Points on a hilly landscape, in no order, each with its height.
A ball rolls from a point to the lowest of its 4 nearest points, and stops where none of them is lower. Distance is the straight distance between rows; heights are no part of it.
q_557: 132,123,112,140,137,137,109,123,135,130,123,132,132,130,136,128,130,99,138,141,139,110,122,130,113  h=525
q_732: 147,89,201,127,149,105,113,119,110,158,105,143,120,177,105,92,96,175,86,150,153,199,104,213,77  h=532
q_138: 110,126,114,165,150,117,103,164,159,123,106,145,116,104,145,142,159,130,110,147,146,117,88,139,74  h=519
q_876: 146,148,130,99,93,157,151,113,128,129,151,116,135,147,112,144,115,140,138,115,103,108,174,90,185  h=346
q_210: 80,163,35,122,109,117,181,94,92,77,166,104,137,54,171,134,157,90,181,77,94,75,150,66,179  h=505
q_310: 153,161,170,113,47,162,187,72,91,144,158,121,150,131,101,122,68,139,135,56,77,85,184,85,241  h=554
q_671: 91,156,40,120,111,120,167,97,109,81,160,113,142,67,156,144,156,99,175,89,108,81,149,78,175  h=432
q_202: 140,122,132,141,141,135,108,142,148,147,110,140,133,133,137,142,139,129,115,148,133,137,102,151,91  h=480
q_536: 150,105,183,93,138,132,113,112,126,165,134,154,135,189,80,117,105,165,111,131,138,195,132,178,140  h=444
q_597: 131,104,158,160,165,122,112,184,141,130,90,132,110,124,144,117,131,132,90,164,142,150,84,154,57  h=442
q_544: 157,140,145,85,74,160,156,96,125,138,159,119,137,150,91,127,104,145,128,93,103,121,170,96,210  h=304
q_492: 105,134,91,168,144,114,106,144,163,115,116,145,117,89,142,143,158,109,124,143,151,108,83,137,93  h=318
q_174: 143,159,149,117,45,163,188,76,93,137,164,112,147,128,110,125,72,136,133,62,82,82,187,79,237  h=468
q_306: 122,126,108,150,147,123,105,145,160,125,115,147,124,109,138,140,153,110,113,145,138,121,92,136,84  h=475
q_367: 113,89,145,172,179,95,118,189,166,91,64,126,96,112,145,123,153,118,88,153,158,161,71,154,41  h=339
q_415: 133,126,117,144,137,136,108,126,123,139,123,129,132,128,127,124,122,102,147,137,132,108,132,126,116  h=578
q_9: 88,167,52,129,123,101,128,133,126,106,160,132,135,57,158,141,174,107,163,118,114,79,131,104,138  h=456
q_452: 139,125,126,134,137,144,113,125,120,139,124,126,131,142,126,126,111,105,143,140,132,115,140,123,124  h=531
q_159: 105,124,137,170,164,109,113,186,163,116,90,140,105,97,158,132,155,133,100,146,145,130,82,147,65  h=572
q_695: 144,109,177,93,128,140,129,98,111,156,140,136,125,179,81,100,82,144,131,116,129,170,160,139,172  h=635
q_2: 151,117,161,129,146,131,107,154,132,160,119,143,124,151,132,134,125,143,104,148,134,155,104,165,94  h=478
q_733: 143,123,146,107,122,146,120,118,108,146,127,125,122,160,116,115,95,118,146,132,127,137,155,121,158  h=357
q_116: 152,146,151,112,59,164,177,71,104,127,160,110,145,131,100,122,84,134,131,67,95,97,174,79,231  h=387
q_277: 123,156,103,110,118,140,139,131,131,128,152,121,142,126,130,145,138,127,155,121,107,96,169,88,153  h=329
q_356: 152,112,140,122,133,150,116,126,130,150,123,132,139,159,121,127,114,111,130,145,140,142,124,145,124  h=353
q_987: 113,131,91,162,145,121,108,130,146,117,121,139,127,99,147,132,146,97,139,136,142,97,107,127,102  h=370
q_896: 115,86,132,168,176,85,108,198,183,84,56,121,100,115,137,126,163,117,89,149,169,173,66,155,39  h=397
q_730: 152,115,177,103,138,132,103,125,122,173,124,152,128,179,109,126,113,166,104,141,139,183,115,180,119  h=429
q_729: 152,144,156,85,95,157,148,114,129,146,156,123,130,152,86,130,93,157,132,100,109,131,168,103,195  h=279
q_397: 109,149,75,124,89,141,174,88,119,92,156,104,141,113,135,150,138,112,161,91,104,76,164,71,181  h=628
q_950: 147,114,179,130,157,123,111,149,117,163,105,141,115,158,130,119,116,155,103,152,135,174,101,174,87  h=664
q_903: 153,74,211,122,149,100,114,107,112,157,108,147,124,193,89,84,99,181,84,154,159,212,97,215,74  h=543
q_68: 144,119,127,129,133,150,110,135,136,146,123,143,132,152,128,137,130,118,122,145,139,138,115,139,107  h=461
q_766: 155,117,169,110,136,139,109,130,124,169,123,149,134,177,112,128,116,148,117,139,142,170,114,172,118  h=411
q_172: 148,141,157,87,109,152,134,122,115,151,145,121,133,157,102,122,101,145,139,113,110,133,175,104,183  h=260
q_102: 131,125,108,156,139,138,110,132,148,130,122,138,133,119,137,141,141,108,126,143,143,117,103,133,98  h=416
q_282: 121,130,108,146,142,134,109,124,130,127,128,132,136,121,135,127,126,97,143,138,130,101,134,124,113  h=466
q_18: 137,125,122,133,139,135,113,125,131,132,126,130,136,141,132,128,122,103,139,141,132,119,124,129,114  h=619
q_420: 85,162,56,121,101,128,183,87,92,79,160,105,140,71,154,139,143,103,180,81,95,70,167,62,181  h=501
q_406: 148,86,191,134,161,118,116,134,123,146,86,128,123,167,127,98,110,158,77,161,157,200,81,198,70  h=643
q_675: 104,155,75,129,93,143,184,80,105,87,158,97,141,99,140,138,132,108,171,89,101,75,173,65,182  h=627
q_939: 109,157,67,119,108,141,155,101,131,101,155,115,147,107,132,157,158,117,160,102,109,82,158,79,166  h=606
q_86: 151,137,153,86,89,154,152,105,128,139,158,116,132,149,92,128,101,148,128,98,106,125,175,93,207  h=281
q_661: 116,162,80,116,116,130,141,120,133,110,155,114,141,109,132,150,152,122,158,111,104,85,162,90,148  h=450
q_807: 86,154,67,156,141,93,113,136,127,110,133,134,124,61,167,124,159,98,151,132,134,78,117,116,112  h=371
q_764: 97,164,64,128,123,109,123,125,126,106,158,127,136,73,150,145,173,113,161,119,112,77,144,100,142  h=467
q_819: 138,134,145,102,121,146,125,129,114,146,135,124,125,154,115,123,103,129,149,124,115,125,169,110,163  h=277
q_891: 107,154,81,125,131,120,121,129,127,113,148,121,132,92,144,144,154,119,158,123,109,81,151,102,139  h=379
q_93: 106,162,51,127,123,116,137,117,131,102,163,122,141,84,144,149,169,110,165,112,110,82,147,90,151  h=459
q_719: 129,86,161,160,169,108,114,185,160,104,71,124,106,129,142,118,142,123,81,162,156,166,67,164,41  h=446
q_858: 142,148,114,100,85,163,152,104,128,122,155,110,141,143,108,140,119,127,143,100,105,106,173,84,193  h=354
q_472: 114,153,78,116,120,123,132,121,130,119,156,119,144,104,137,148,161,120,162,115,108,85,154,93,148  h=457
q_418: 134,148,100,110,80,157,169,98,124,110,154,103,145,137,117,153,124,124,150,100,107,91,171,77,184  h=406
q_697: 91,131,115,177,168,83,102,186,170,98,83,145,86,75,160,133,162,131,99,152,159,130,79,142,64  h=448
q_387: 141,137,134,120,127,135,117,127,122,139,128,121,129,141,126,124,115,112,149,134,118,113,166,108,145  h=394
q_813: 144,114,165,143,152,122,110,164,124,151,103,138,114,147,142,131,128,146,97,162,133,156,98,159,71  h=547
q_179: 121,107,160,169,166,107,110,180,146,113,77,133,99,119,149,115,135,130,93,156,148,149,85,157,51  h=400
q_644: 150,102,165,97,128,139,124,105,113,155,140,136,125,177,89,110,84,130,132,125,140,171,144,140,159  h=526
q_185: 137,124,142,150,152,132,109,159,147,144,114,144,122,137,144,142,142,138,108,153,134,140,99,148,82  h=495
q_584: 145,144,144,95,103,149,138,125,117,141,147,114,130,152,109,130,104,141,140,119,106,123,174,102,175  h=240
q_79: 136,84,163,159,164,115,118,173,144,114,76,129,111,129,147,113,137,132,85,165,152,175,78,166,50  h=441
q_951: 133,149,105,104,99,148,151,111,132,119,161,106,138,133,116,146,134,129,148,108,104,100,168,84,172  h=311
q_258: 148,76,182,146,158,108,120,163,137,125,74,123,112,145,141,110,131,137,75,171,157,189,70,174,51  h=494
q_439: 91,138,92,171,157,88,108,178,174,108,101,139,98,71,161,145,176,129,103,143,160,118,78,135,80  h=278
q_464: 103,162,63,123,122,123,131,123,131,109,163,121,142,90,141,145,164,115,165,116,108,84,149,97,144  h=511
q_391: 148,91,193,128,155,110,111,135,111,157,98,134,117,164,118,106,104,165,89,153,152,191,96,199,82  h=630
q_91: 132,140,123,126,128,135,119,128,121,138,128,122,130,133,133,123,115,105,149,129,118,109,162,111,132  h=433
q_559: 150,80,201,126,153,110,114,119,112,152,94,133,118,180,108,99,103,166,81,159,158,208,85,207,76  h=553
q_769: 117,154,94,117,115,135,137,126,126,120,154,115,146,116,132,150,148,122,158,121,99,88,162,93,149  h=382
q_854: 128,80,158,161,173,105,118,189,162,102,68,121,110,130,144,118,147,126,79,163,158,172,65,162,46  h=474
q_758: 146,118,157,105,122,143,122,114,112,149,135,129,124,166,98,110,83,132,139,126,121,150,161,129,168  h=404
q_933: 117,130,105,152,143,122,108,123,133,124,121,128,132,110,142,125,135,97,145,143,137,95,123,118,110  h=398
q_744: 119,152,86,111,93,153,160,101,129,104,157,103,148,124,122,156,138,118,150,108,107,88,163,76,178  h=524
q_363: 89,135,69,170,141,93,108,133,145,95,124,136,112,61,158,127,156,91,134,131,153,92,89,131,108  h=392
q_396: 154,106,161,101,128,145,115,109,123,158,124,141,131,177,94,111,92,126,132,130,141,168,145,143,152  h=453
q_142: 97,136,72,168,142,103,111,133,147,103,128,132,118,75,155,128,150,97,136,135,149,91,94,129,102  h=372
q_961: 147,144,116,106,77,162,173,88,119,113,153,102,141,139,109,133,107,128,138,92,109,100,172,79,206  h=369
q_454: 110,137,90,153,140,117,108,135,133,119,124,131,129,93,143,125,134,98,154,136,124,95,129,116,112  h=349
q_956: 148,81,213,119,152,103,115,109,105,157,103,141,120,190,92,89,95,180,89,142,158,202,105,210,86  h=540
q_409: 147,79,183,136,158,112,115,150,126,138,82,127,118,157,126,102,122,149,77,172,163,192,77,190,65  h=677
q_259: 99,152,63,122,101,133,167,93,114,88,157,103,144,93,142,150,148,108,168,88,108,74,158,71,174  h=516
q_513: 140,79,172,147,162,112,120,173,147,120,74,123,115,139,138,111,135,135,77,169,160,187,68,180,54  h=487
q_877: 133,145,104,113,79,165,173,90,119,104,149,103,149,134,121,141,118,116,150,92,109,88,169,68,197  h=405
q_431: 152,77,197,130,159,113,113,126,117,144,96,133,121,174,116,94,110,162,75,165,156,201,84,199,65  h=589
q_549: 132,151,122,108,116,143,132,132,118,134,143,118,133,143,124,141,123,130,152,125,104,104,172,101,155  h=273
q_977: 152,107,155,102,128,143,112,112,128,155,129,145,131,178,102,124,108,130,120,136,146,169,127,156,141  h=408
q_132: 89,154,43,123,104,123,175,91,98,79,162,106,146,70,161,135,151,100,173,81,108,70,156,71,177  h=471
q_284: 127,133,121,139,138,134,113,122,128,130,126,124,129,134,135,127,124,102,151,141,132,99,140,118,122  h=552
q_571: 146,117,135,120,128,145,113,125,117,146,123,128,130,155,127,123,103,106,139,135,134,133,140,131,131  h=82
q_968: 132,97,174,151,160,116,118,170,138,128,82,124,108,131,143,108,126,133,86,165,150,170,81,169,56  h=440
q_578: 80,162,26,118,101,115,174,103,94,74,165,110,138,37,175,129,160,83,193,76,101,79,142,72,186  h=544
q_777: 100,111,130,178,175,91,110,193,165,92,65,124,95,98,155,118,150,125,96,151,164,143,77,149,43  h=352
q_897: 102,86,121,168,178,86,107,193,185,76,53,120,93,107,140,126,164,111,90,147,174,165,56,158,38  h=424
q_331: 154,102,170,94,127,135,122,95,120,159,140,148,134,180,82,111,86,136,127,121,137,179,139,154,157  h=504
q_239: 127,150,111,109,109,140,139,125,127,123,148,115,131,139,121,146,133,132,151,120,107,97,173,89,163  h=292
q_978: 145,105,202,118,147,118,106,129,104,164,113,145,119,171,114,105,106,168,103,150,142,188,105,190,94  h=541
q_400: 146,117,151,118,134,146,105,129,131,162,124,149,135,161,124,133,123,128,118,146,136,157,114,158,109  h=402
q_427: 121,140,117,132,135,136,113,131,120,125,131,122,131,126,134,130,127,111,152,129,118,98,157,111,129  h=436
q_340: 137,147,128,96,109,149,136,125,122,142,146,115,130,146,110,132,118,137,143,116,111,116,175,99,172  h=251
q_726: 139,72,165,153,160,106,116,186,168,104,65,122,110,135,133,118,148,125,76,167,158,182,69,173,41  h=520
q_140: 101,131,77,172,145,109,108,138,158,106,117,143,117,73,150,135,163,102,119,142,149,102,80,131,97  h=327
q_183: 149,101,201,122,152,113,110,137,104,165,101,145,115,171,115,97,112,167,96,150,139,190,106,193,85  h=555
q_585: 117,125,101,165,138,128,104,131,143,125,112,133,131,110,146,135,145,98,133,141,143,109,101,127,99  h=381
q_885: 85,164,44,133,123,93,119,137,121,105,161,125,129,50,161,141,175,105,157,118,116,79,116,105,137  h=484
q_198: 147,136,169,91,110,144,139,122,113,150,146,129,125,158,89,117,88,145,138,114,115,142,177,110,191  h=310
q_107: 95,143,78,160,140,102,108,129,127,107,133,129,131,76,150,121,144,94,150,132,135,87,123,120,113  h=332
q_192: 151,105,202,110,150,110,111,126,108,169,123,151,121,182,104,108,107,179,97,144,140,194,113,196,101  h=498
q_176: 143,95,180,146,160,122,115,156,124,142,90,130,114,146,137,106,118,141,88,172,149,176,88,175,62  h=493
q_315: 139,115,118,145,135,138,112,125,134,136,118,129,134,134,137,132,122,98,139,144,140,121,121,131,112  h=548
q_320: 147,130,163,94,119,144,129,119,107,150,141,129,120,157,101,115,92,132,142,119,118,142,169,118,170  h=255
q_327: 156,137,151,100,58,172,179,74,111,136,161,115,147,141,88,122,80,134,130,73,104,106,171,83,230  h=389
q_844: 90,146,69,166,144,88,113,133,136,106,126,135,117,57,159,127,154,85,134,133,148,88,101,127,115  h=383
q_648: 93,161,36,124,114,117,138,111,129,94,167,114,148,66,152,151,171,106,172,104,111,77,140,89,155  h=272
q_131: 147,143,131,93,85,163,156,107,126,133,155,113,138,146,103,140,112,139,134,105,104,107,172,86,193  h=338
q_250: 93,155,45,119,114,121,155,100,124,85,166,110,148,72,151,140,169,101,173,99,110,78,147,82,168  h=376
q_562: 145,120,174,92,120,142,131,110,115,152,145,132,124,167,88,99,78,145,138,117,119,157,166,125,180  h=473
q_684: 155,98,201,118,153,110,108,128,107,161,108,148,121,175,109,96,102,172,93,150,149,195,103,200,86  h=514
q_77: 149,116,173,116,138,131,109,146,125,167,118,146,122,164,121,122,119,155,107,153,136,173,109,173,106  h=454
q_517: 120,153,83,118,103,138,145,115,130,108,156,114,141,115,133,151,146,125,156,116,108,87,164,82,159  h=485
q_354: 92,138,84,168,149,98,106,164,173,113,109,149,105,73,155,141,172,116,106,141,156,113,74,135,85  h=50
q_49: 154,109,148,118,131,149,114,119,123,155,122,135,140,166,117,132,106,119,132,142,137,160,124,147,130  h=384
q_759: 103,157,65,118,115,128,146,114,133,106,161,117,144,91,139,157,160,112,165,112,103,82,153,87,153  h=523
q_613: 89,164,26,118,111,103,137,118,128,92,164,123,136,50,166,142,180,98,167,106,115,88,129,96,155  h=226
q_411: 150,102,201,108,146,118,112,119,112,173,127,147,126,192,92,107,107,182,103,138,141,195,124,190,109  h=489
q_905: 141,121,148,116,126,145,113,121,109,142,126,128,132,161,112,122,105,115,142,135,128,135,149,128,145  h=366
q_461: 82,161,19,118,101,108,157,100,107,80,166,115,142,44,174,132,173,83,178,83,114,82,134,77,172  h=522
q_89: 149,146,142,105,56,161,182,79,115,127,156,111,144,134,104,122,89,128,131,82,107,95,170,82,223  h=360
q_156: 157,131,165,85,83,158,157,104,125,151,166,123,141,155,80,123,95,157,123,90,101,134,167,99,217  h=351
q_588: 148,111,191,122,150,118,110,138,108,160,110,142,114,167,123,109,110,166,95,155,140,186,104,187,85  h=623
q_925: 141,118,121,143,135,145,107,130,139,139,117,137,135,141,138,140,134,108,127,147,136,130,114,136,101  h=509
q_796: 130,154,121,121,70,161,187,81,101,112,154,102,141,127,119,137,99,127,146,85,93,76,184,70,211  h=401
q_222: 143,110,179,131,155,125,106,156,122,157,98,134,112,151,138,115,120,151,97,164,141,174,96,172,74  h=573
q_126: 133,85,149,161,169,101,115,183,170,94,65,124,103,123,139,117,149,122,83,161,166,173,63,163,40  h=438
q_124: 151,112,155,108,125,150,120,116,116,149,126,131,132,171,104,114,97,119,137,136,138,155,146,138,151  h=470
q_424: 99,124,130,174,171,90,109,186,163,100,83,136,89,90,159,125,159,131,97,147,155,135,75,141,54  h=483
q_319: 106,133,80,167,145,109,106,135,154,112,122,136,122,84,146,132,158,104,122,142,150,98,89,132,99  h=350
q_266: 110,166,104,131,80,149,189,83,96,97,157,99,140,108,137,137,114,119,157,82,85,70,185,60,201  h=488
q_342: 155,147,160,115,50,169,183,75,99,139,157,115,153,130,99,119,75,140,131,57,86,97,181,85,233  h=449
q_177: 88,169,55,133,128,88,119,131,124,105,157,137,129,54,167,136,171,103,154,117,112,78,123,116,139  h=479
q_364: 147,118,182,115,143,126,106,134,117,165,124,151,122,177,114,124,116,163,104,147,140,186,113,183,106  h=469
q_780: 146,101,185,95,136,129,108,119,124,173,140,159,128,192,81,116,100,170,110,134,138,201,127,179,126  h=463
q_849: 113,127,106,168,147,115,107,156,166,126,118,145,122,103,138,146,160,117,117,146,138,114,87,139,79  h=502
q_735: 82,166,33,120,106,116,174,101,96,70,166,111,144,54,169,136,163,86,185,82,106,75,145,72,179  h=521
q_659: 137,152,117,108,102,149,143,124,130,129,149,117,136,140,115,141,125,133,151,115,108,99,173,91,171  h=271
q_548: 145,110,187,106,142,117,107,125,115,167,123,155,125,186,103,115,110,170,106,142,137,188,116,178,112  h=458
q_446: 120,155,100,118,127,131,126,128,123,130,143,118,139,121,134,141,140,121,161,129,108,93,160,95,144  h=368
q_645: 148,135,146,113,126,139,122,125,116,142,127,123,126,152,116,120,97,120,145,130,123,128,158,118,153  h=340
q_866: 119,163,116,129,67,155,190,82,95,109,156,107,146,121,130,138,98,126,149,79,92,72,188,63,207  h=421
q_970: 158,139,141,106,64,169,177,82,119,126,156,110,138,146,99,125,87,134,134,75,99,109,171,83,222  h=356
q_463: 143,107,188,128,155,126,105,145,115,163,103,138,122,161,131,110,114,159,95,158,141,177,97,181,79  h=692
q_491: 116,150,72,119,101,146,159,93,123,95,161,101,145,108,130,150,150,110,163,102,104,82,162,70,169  h=629
q_260: 107,154,92,131,132,107,122,131,125,118,146,126,138,96,145,138,147,117,164,124,114,86,154,103,130  h=328
q_279: 138,101,173,154,155,121,111,167,131,136,89,131,113,137,146,114,126,142,92,160,142,160,92,157,64  h=462
q_485: 90,156,38,120,107,123,164,95,116,81,166,107,138,57,163,142,158,87,179,87,112,82,142,81,174  h=472
q_48: 127,143,97,110,87,156,169,94,125,104,154,109,146,132,123,148,128,121,153,103,101,88,176,76,187  h=434
q_78: 122,128,118,159,151,124,105,151,158,127,116,146,122,114,139,143,156,119,113,150,140,121,85,146,81  h=477
q_189: 147,110,190,103,147,126,113,126,113,169,130,154,129,188,89,115,106,173,106,138,144,191,117,189,116  h=476
q_41: 157,137,157,86,85,165,154,109,127,147,163,125,134,149,89,130,102,154,129,101,109,127,169,93,211  h=301
q_643: 88,159,29,119,104,114,166,94,110,78,161,113,144,52,164,135,164,91,179,88,111,86,139,82,177  h=486
q_70: 151,117,164,124,142,133,107,146,128,166,117,144,124,153,126,132,125,151,110,156,130,168,102,164,91  h=490
q_358: 100,130,84,170,144,106,107,150,170,110,115,149,115,82,156,145,172,117,115,141,153,117,78,137,83  h=234
q_846: 149,106,171,99,136,139,111,126,123,170,131,149,132,182,101,126,108,157,107,138,141,184,120,174,128  h=423
q_404: 100,152,84,146,137,108,114,129,124,115,142,130,132,86,146,137,149,110,156,130,119,81,139,113,122  h=258
q_106: 126,124,134,157,156,122,108,173,158,135,105,138,112,117,143,141,145,130,98,153,137,139,84,150,69  h=517
q_290: 146,100,172,90,131,137,122,104,125,166,142,150,136,189,84,118,98,153,115,122,144,189,131,165,148  h=437
q_428: 82,157,72,148,139,90,113,131,123,111,141,129,125,64,167,127,156,102,152,127,124,81,123,115,117  h=399
q_265: 154,133,135,95,78,162,160,100,126,135,156,114,138,147,100,139,106,140,127,90,108,120,173,89,206  h=325
q_145: 111,131,89,168,145,120,105,136,155,117,119,137,123,96,147,139,153,106,125,142,144,101,93,131,92  h=347
q_83: 95,162,48,120,121,108,132,120,132,99,163,122,146,66,153,148,173,107,163,104,112,83,137,98,152  h=365
q_506: 118,150,111,118,121,134,129,133,123,129,147,116,138,123,138,141,133,120,152,127,106,95,167,92,148  h=362
q_178: 137,145,128,113,58,158,184,82,107,117,158,103,142,133,116,132,89,119,140,78,94,90,180,77,216  h=414
q_974: 152,71,205,120,156,108,113,116,118,144,92,131,119,192,104,89,115,181,72,155,167,208,80,210,69  h=560
q_535: 146,113,183,120,145,123,110,146,112,166,109,147,118,167,120,116,112,165,104,153,137,180,102,176,96  h=549
q_906: 149,111,155,110,128,143,108,130,128,161,124,141,139,167,120,133,119,129,122,144,138,156,121,154,117  h=393
q_945: 123,121,128,157,147,122,105,161,154,135,107,141,121,111,143,145,148,131,110,154,140,123,85,142,75  h=497
q_92: 85,163,60,143,130,90,114,137,122,111,150,134,120,50,164,130,163,96,154,122,125,82,126,112,130  h=427
q_90: 144,103,204,106,153,110,108,115,108,169,122,153,122,191,80,106,96,185,97,140,144,198,125,201,107  h=491
q_268: 129,96,161,164,162,111,114,172,148,120,77,128,106,121,145,117,132,127,84,163,151,163,81,163,51  h=422
q_29: 137,150,111,118,77,158,179,84,112,110,154,98,144,135,120,146,104,123,147,91,101,95,172,71,205  h=386
q_214: 128,155,99,109,101,143,142,114,129,117,156,110,144,129,127,151,142,124,155,114,108,94,169,81,168  h=373
q_301: 88,148,75,159,140,95,110,135,130,112,132,134,124,67,160,128,146,95,143,136,143,84,105,119,110  h=359
q_257: 158,131,155,90,78,168,166,89,129,144,164,123,142,149,80,127,93,147,129,86,105,123,168,96,218  h=355
q_825: 154,78,195,126,154,111,121,134,125,140,89,130,116,175,115,97,117,162,70,165,165,202,76,202,63  h=612
q_285: 153,70,211,118,152,99,113,108,110,156,105,145,120,196,84,87,98,186,83,142,160,205,108,220,77  h=546
q_994: 93,108,125,175,172,82,108,193,170,80,67,127,84,87,155,118,154,123,102,143,164,145,68,144,46  h=348
q_220: 150,129,172,95,117,141,129,120,114,150,135,128,124,157,97,109,84,140,137,115,119,145,170,119,176  h=330
q_370: 121,98,160,166,166,110,109,179,157,112,80,125,109,117,145,117,137,129,89,158,150,160,80,157,51  h=407
q_337: 115,156,91,129,88,153,185,79,110,94,159,97,138,108,137,139,121,114,159,94,98,80,174,66,185  h=545
q_967: 118,124,136,164,159,113,104,176,154,129,97,137,115,110,148,133,151,139,98,148,134,132,85,142,63  h=515
q_8: 132,117,155,153,159,129,113,173,137,145,98,139,113,136,148,126,136,139,94,154,129,153,90,154,73  h=518
q_914: 148,119,148,123,138,144,104,134,137,156,117,141,133,153,119,141,122,128,111,148,134,157,107,152,106  h=412
q_519: 136,126,138,158,153,126,107,171,152,140,105,146,119,124,143,138,145,135,106,157,132,134,95,148,77  h=510
q_123: 119,81,142,162,174,98,111,191,177,84,60,124,97,119,142,123,151,122,86,162,166,175,63,160,38  h=395
q_407: 112,105,148,171,172,98,110,184,156,105,73,130,99,108,145,117,141,132,94,155,152,149,79,151,54  h=358
q_634: 93,163,76,141,139,108,116,136,118,116,148,130,133,79,153,136,155,109,162,127,116,84,139,111,124  h=316
q_929: 113,144,110,137,138,126,110,132,117,123,136,121,131,120,141,130,133,106,155,132,120,94,150,109,124  h=388
q_789: 117,118,142,170,167,117,104,175,153,125,90,141,107,111,149,131,142,133,99,153,141,137,83,149,66  h=482
q_957: 111,142,101,141,138,117,118,130,127,124,130,128,136,98,144,136,134,110,157,135,119,85,144,110,125  h=326
q_295: 119,152,95,121,81,151,184,83,107,101,156,101,147,118,127,142,115,111,155,89,96,80,179,64,190  h=503
q_743: 100,149,81,149,141,107,110,132,125,114,136,125,132,87,152,134,148,97,156,131,128,85,129,120,116  h=302
q_476: 136,105,176,138,160,120,113,164,125,151,92,138,115,141,142,112,119,143,91,163,138,168,96,171,72  h=500
q_910: 140,86,179,146,156,118,120,159,130,129,82,126,120,145,138,105,131,139,86,169,149,180,76,175,60  h=465
q_326: 146,109,190,113,148,121,112,133,113,169,121,152,121,178,106,113,112,173,105,150,139,186,110,185,101  h=492
q_955: 142,117,129,132,135,147,109,122,132,144,115,140,140,142,126,127,121,109,131,148,140,136,120,137,117  h=460
q_826: 151,95,193,136,152,116,112,147,114,153,91,134,116,155,127,102,116,155,88,162,145,185,92,185,73  h=717
q_712: 145,98,206,115,150,112,104,121,104,169,115,147,125,188,103,103,97,182,94,143,146,198,114,198,95  h=496
q_662: 94,159,26,118,113,109,148,108,121,89,167,124,146,61,160,146,178,95,174,96,115,84,135,88,161  h=134
q_916: 145,116,151,122,143,142,108,139,137,151,122,148,128,156,132,135,131,140,110,148,136,154,108,163,101  h=425
q_170: 108,131,89,158,138,111,112,124,138,113,123,137,130,86,148,133,144,98,141,137,142,93,109,130,106  h=363
q_33: 153,127,179,84,110,145,143,110,115,159,154,128,122,162,77,114,88,159,128,100,105,150,173,115,201  h=385
q_328: 132,144,122,114,120,139,115,132,120,133,137,117,127,135,128,136,127,120,155,133,104,106,172,106,147  h=303
q_383: 138,148,111,105,84,156,156,103,129,117,155,112,142,135,117,149,129,124,143,105,105,99,172,78,185  h=361
q_96: 154,143,147,85,94,152,143,119,125,143,158,119,130,156,99,137,107,150,135,103,106,126,168,95,195  h=262
q_508: 116,151,100,128,128,123,122,125,123,129,141,124,133,115,142,140,139,115,158,129,110,91,165,101,135  h=380
q_830: 155,104,163,94,129,140,113,114,128,162,131,149,133,182,94,120,105,147,120,131,140,180,122,164,137  h=410
q_706: 140,118,148,138,144,141,109,155,141,154,110,144,131,143,136,137,136,137,104,151,133,148,102,154,87  h=499
q_851: 155,136,142,99,66,166,173,86,120,130,157,114,145,145,96,128,96,138,126,82,107,108,173,85,218  h=342
q_88: 104,156,56,117,111,123,150,102,128,94,164,116,146,84,141,152,164,106,165,103,107,79,152,81,161  h=455
q_212: 94,163,69,132,130,105,117,134,125,111,156,123,131,78,154,139,164,110,165,118,109,76,139,101,131  h=396
q_429: 155,114,153,102,126,142,112,123,124,164,125,144,137,176,99,125,110,136,122,137,145,171,119,161,130  h=403
q_343: 157,103,158,96,128,142,118,109,118,162,133,144,129,176,94,109,100,129,125,128,144,176,134,157,152  h=431
q_264: 99,158,53,122,110,131,167,97,117,90,171,107,150,84,143,146,151,105,170,100,105,78,153,79,167  h=451
q_880: 149,143,150,87,96,153,145,117,127,138,152,119,133,152,101,134,109,148,139,105,106,122,168,95,194  h=256
q_4: 127,153,94,123,84,153,182,85,117,103,158,97,145,124,123,141,119,116,148,92,108,84,173,72,194  h=452
q_637: 142,137,146,97,117,146,130,129,109,145,143,124,124,157,110,124,102,137,144,119,111,126,174,104,173  h=257
q_21: 121,109,148,171,166,110,110,181,149,112,88,136,103,100,150,125,139,137,98,152,144,143,89,152,58  h=428
q_931: 105,131,117,172,157,108,109,181,168,116,101,138,103,93,151,139,159,129,108,145,145,124,80,143,69  h=616
q_398: 128,125,110,152,141,139,111,127,136,130,118,133,136,125,137,137,134,101,134,143,145,113,117,132,107  h=464
q_321: 122,146,82,116,96,152,163,102,125,104,154,103,150,115,130,149,138,118,158,100,103,85,165,74,170  h=615
q_552: 143,102,198,104,144,122,107,114,113,173,134,159,128,196,84,111,100,186,111,131,137,196,129,193,116  h=481
q_487: 111,98,138,179,175,90,112,184,172,87,69,128,91,101,150,115,147,121,97,157,158,147,74,155,49  h=253
q_797: 133,127,117,149,142,135,109,146,152,137,121,141,128,123,135,136,155,118,116,147,144,119,94,142,89  h=447
q_139: 141,164,140,114,51,162,194,79,96,122,160,109,147,130,107,133,76,131,135,68,87,86,187,76,224  h=435

Where does a ball stop that starts at each point below?
q_222 => q_487
q_415 => q_404
q_813 => q_487
q_337 => q_584
q_945 => q_354
q_675 => q_584
q_552 => q_571
q_91 => q_584
q_138 => q_354
q_284 => q_404
q_406 => q_571
q_185 => q_354
q_970 => q_584
q_825 => q_571
q_331 => q_571
q_513 => q_487

Two balls start at each pair of points below. Name the first point that both come to, or write -.
q_18 and q_987 => q_145
q_644 and q_536 => q_429
q_290 and q_548 => q_429
q_183 and q_285 => q_684
q_391 and q_409 => -
